The views of a scene show one set of named points, each view turned or mirrored, shifted and resized as a whole, with a little noise and some points left out.

Scene 1
View 1
k239: [ 26  10 -24 -31 -25  22 -16  12  -6 -20  -7  14  19 -36   1   2  12  15
  13 -12]
k718: [ 30 -16 -11  11 -29  17 -20  26 -27 -27  -9   5   9 -20   2  13  -4  -8
 -13  26]
k533: [ 17   7 -16  -7 -28  13 -15  34 -17   0  -4  29  24 -27 -13  -5  13   8
  34 -10]
k854: [ 11  -2 -19  -6 -32  10 -20  25 -20 -11 -11  22  22 -34  -9   1  11   5
  11   2]
k238: [ 44  -4   5  32 -17  16 -13  56 -26   7   6  19  11  11 -17  -3  -8  -4
  48   7]
k267: [ -8   9 -17 -47 -37  44 -33  -5  -4 -12   0  11  18 -76  16  11  22   9
 -33  -9]
k907: [ 49 -16  -2  13 -19  34 -19  27 -21 -31   3 -10  -3  -8  12  18 -16  -9
 -18  30]
k850: [  8 -14  -2  15 -35  24 -29  32 -29  -3   0  13   9 -34  -1  10   4 -11
 -14  21]
k223: [  2   0 -19 -16 -35  18 -23  20 -17  -7  -7  23  23 -47  -4   3  17   5
   2  -2]
k781: [-13   5 -22 -27 -42  19 -26  13 -16  -5  -9  26  27 -64  -3   3  26   7
  -4  -8]
k973: [ 18   1 -12 -22 -29  38 -26   9 -11 -20   2   4  11 -47  14  13   6   3
 -23   5]
k423: [ 28  -1 -16 -10 -26  21 -17  23 -15 -16  -3  14  15 -25  -2   5   5   5
  11   1]
k569: [ 51 -12 -14  -4 -19  28 -16  17 -15 -41  -4  -9   2 -14  13  18 -11  -2
 -16  23]
k731: [ 15   4 -40 -26 -30  -4 -10  17 -14 -28 -23  27  34 -36 -13  -3  20  17
  26 -11]
k311: [-11 -11  -6   6 -42  22 -31  28 -30   3  -3  21  17 -52  -4   7  14 -10
 -18  15]
k477: [ 19  -7 -13  11 -30   6 -18  40 -27  -6  -8  24  20 -21 -16   0   8   0
  24   6]
k428: [  6   0   5  19 -32  20 -24  50 -28  26   9  32  16 -24 -17  -6   9  -5
  33  -2]
k355: [ 31   4  13   5 -22  50 -26  33 -15  10  22   6   1 -24   6   6  -5  -4
   5   4]
View 2
k781: [  9   2  26   9 -30  15  14   4  23   4  -6  -2  -5   8 -38   0   4   5
  13  14]
k223: [  4  -1  15   2 -27   9  16   0  18   0  -6  -5   2   4 -33   1   0   5
  11  19]
k428: [-23  -3   6   4 -33   3  18   3   7 -18 -10  -8  22 -20 -37   5   0 -11
  11  41]
k731: [ 13  -8  11 -10 -23  -8  28  -5  31  -5  -1 -11   7   7 -36  -9   6   3
  -5  12]
k238: [-28  -9 -20 -17 -22 -15  20  -8   3 -26 -10 -12  29 -21 -29   6  -8  -9
   6  44]
k239: [ 11  -7   0  -6 -20  -7  17  -7  24  -1  -7 -10  -3   8 -38   3  -1   4
  15  12]
k973: [  5   2   0  -4 -19   9   6  -6  10   9 -11   0 -10  13 -27   8 -11  14
  28  15]
k423: [ -2  -4  -4 -10 -19  -4  16  -8  13  -5  -8  -7   5   3 -29   3  -7   5
  14  22]
k569: [ -2   1 -23 -24 -10  -4   9 -16   1   3 -10   0   2  13 -11   6 -22  18
  19  20]
k718: [-11   5  -9 -16 -18   6  12  -8   1   0  -8   1  11   6  -9   1 -17  15
   9  26]
k850: [-16   6   4  -2 -26  15   9  -2  -1  -1 -10   2  10  -2 -17   4 -11  10
  14  32]
k267: [ 18   4  19  13 -26  19   4   0  18  17 -10   0 -21  18 -38   9  -2  13
  35   5]
k477: [-11  -4   2  -9 -25   0  21  -4  12 -12  -6  -7  20  -7 -27  -2  -3  -1
   1  31]
k533: [ -5  -9   4  -4 -26  -7  22  -3  21 -13  -7 -11  13  -7 -40   1   3  -6
   6  27]
k907: [-14   3 -25 -22 -11   1   6 -14  -8   1 -13   2   6   7  -7   9 -25  16
  23  28]
View 3
k731: [-20   9 -23   9  11 -10 -15   1  19   5 -23 -13 -13  16  12  -3  36 -10
   3  -6]
k267: [-34 -22 -22   6 -32  26 -31  12  27  -7 -13   0   8  24 -15   5  11  -3
   2 -34]
k781: [-27 -13 -29  10  -6  15 -20  10  24  -6 -24  -1  -1  15   5   9  12   6
   0 -16]
k973: [-19  -1   2  16 -27  17 -16  12  26  -7 -18   4   3   9 -16  -5  16  -8
   4 -28]
k423: [-13  16   5  22  -4   0  -9   5  22  -3 -26   1  -6   3   3  -9  25  -6
   5 -20]
k854: [-14   9  -9  19   2   4  -7   8  22  -4 -28   1  -7   4   7  -2  21  -1
   2  -9]
k718: [  1  17  14  24 -10  11   8  18  27  -7 -25   7  -4  -8 -15 -10  15 -12
   5  -5]
k477: [ -7  22   2  29  16  -3   3   6  21  -6 -38   7 -12  -6  22  -3  19   7
   2  -7]
k533: [-18  15  -5  24  12  -5 -12  -1  19  -4 -33   3 -10   5  24  -4  25   8
   1 -19]
k239: [-23   5 -12  12  -8   1 -20   4  20   0 -21  -6  -5  14   2  -5  28  -9
   5 -22]
k311: [-12  -4  -9  23  -6  26  -2  20  28 -13 -31  13   1   0  -1   8   0  10
  -2  -7]
k238: [  0  41  31  44  18 -11   9   0  19 -10 -45  16 -13 -17  27 -15  24  11
   3 -20]
k355: [-15  16  27  36 -17  12  -9   7  26 -15 -32  20   2  -4   4 -11  12  11
   2 -41]
k428: [-14  16   5  38  14   4  -2   6  23 -14 -45  17  -8  -7  32   1   9  26
  -3 -20]
k569: [  0  23  25  22 -22   7   2  14  25  -3 -18   2  -2  -4 -25 -20  27 -25
   8 -16]
k850: [ -5   7   6  28  -9  21   5  18  27 -13 -31  14  -2  -8  -4   0   4   3
   1  -9]
k907: [  4  26  34  29 -22  13   8  17  27  -7 -23  12   0 -12 -24 -20  18 -18
   7 -19]
k223: [-21  -2 -16  16  -3  10 -14   9  23  -5 -26   1  -4   9   6   3  16   2
   0 -14]
View 4
k850: [ 26  13  20   3 -15  14   5   1  19   4  -4 -10 -13   3  -9 -12 -15  -5
   3   7]
k267: [ 14  15  34  -4   9   2  -1   4  28   9  -8  -1 -17  17   5 -61 -26  16
  12 -10]
k477: [ 26  -4  18  -4  -6  12  12   8  22  -3  -3  -3  -2  -4 -24  11  -9  -3
   1  -3]
k238: [ 28  -3  11 -13 -12  23  22   6   9 -12 -20   0  -1 -12 -34  32   0 -30
   1  -3]
k428: [ 41   1  15  -2  -7   6  25   7  27 -19  -8  -7 -11  -3 -25   4  -8 -22
  -3   3]
k781: [ 24   0  28   2   8  -2   5  11  36   0   4  -4 -11   9  -6 -35 -21  15
   5  -8]
k239: [ 10  -3  27 -14  13  10   6  11  21   4 -13   8  -1   5 -17 -19 -13   8
  12 -19]
k533: [ 26  -9  21  -9   8   5  18  12  27  -8  -6   2  -3  -2 -24   1  -9  -4
   5 -12]
k311: [ 31  12  21   9 -16   8   5   3  26   3   5 -13 -15   6  -6 -18 -18   1
  -1   9]
k973: [ 10  16  28  -9  -4  16  -3   1  14  14 -13   0 -12  10  -4 -33 -19   5
  12  -7]
k718: [ 12  11  20  -2 -20  27  -4   0   8  17  -7  -5  -5  -1 -12   3 -13   2
   7   3]
k854: [ 20  -2  22  -4  -1   9   6  10  25   3  -1  -2  -4   1 -16  -5 -13   7
   5  -7]
k355: [ 24  20  20 -12 -10  20  14  -1   9  -4 -29  -1 -14   3 -15 -16 -10 -27
   7   0]
k569: [ -1  13  23 -14 -15  34 -11  -2  -3  26 -20   3  -3   0 -13  -2 -12   0
  15  -6]
k731: [ 13 -18  26  -8  16   4   7  17  30   3   3   5   5   1 -20  -4 -12  22
   9 -20]
k223: [ 23   0  25  -1   2   4   6   9  29   2   1  -3  -8   6 -11 -19 -17   9
   5  -6]

Which points are out of place in each view (at most two, in the order of its rows)? Write - if all are in place.
view 1 | -
view 2 | -
view 3 | k477, k239
view 4 | k850
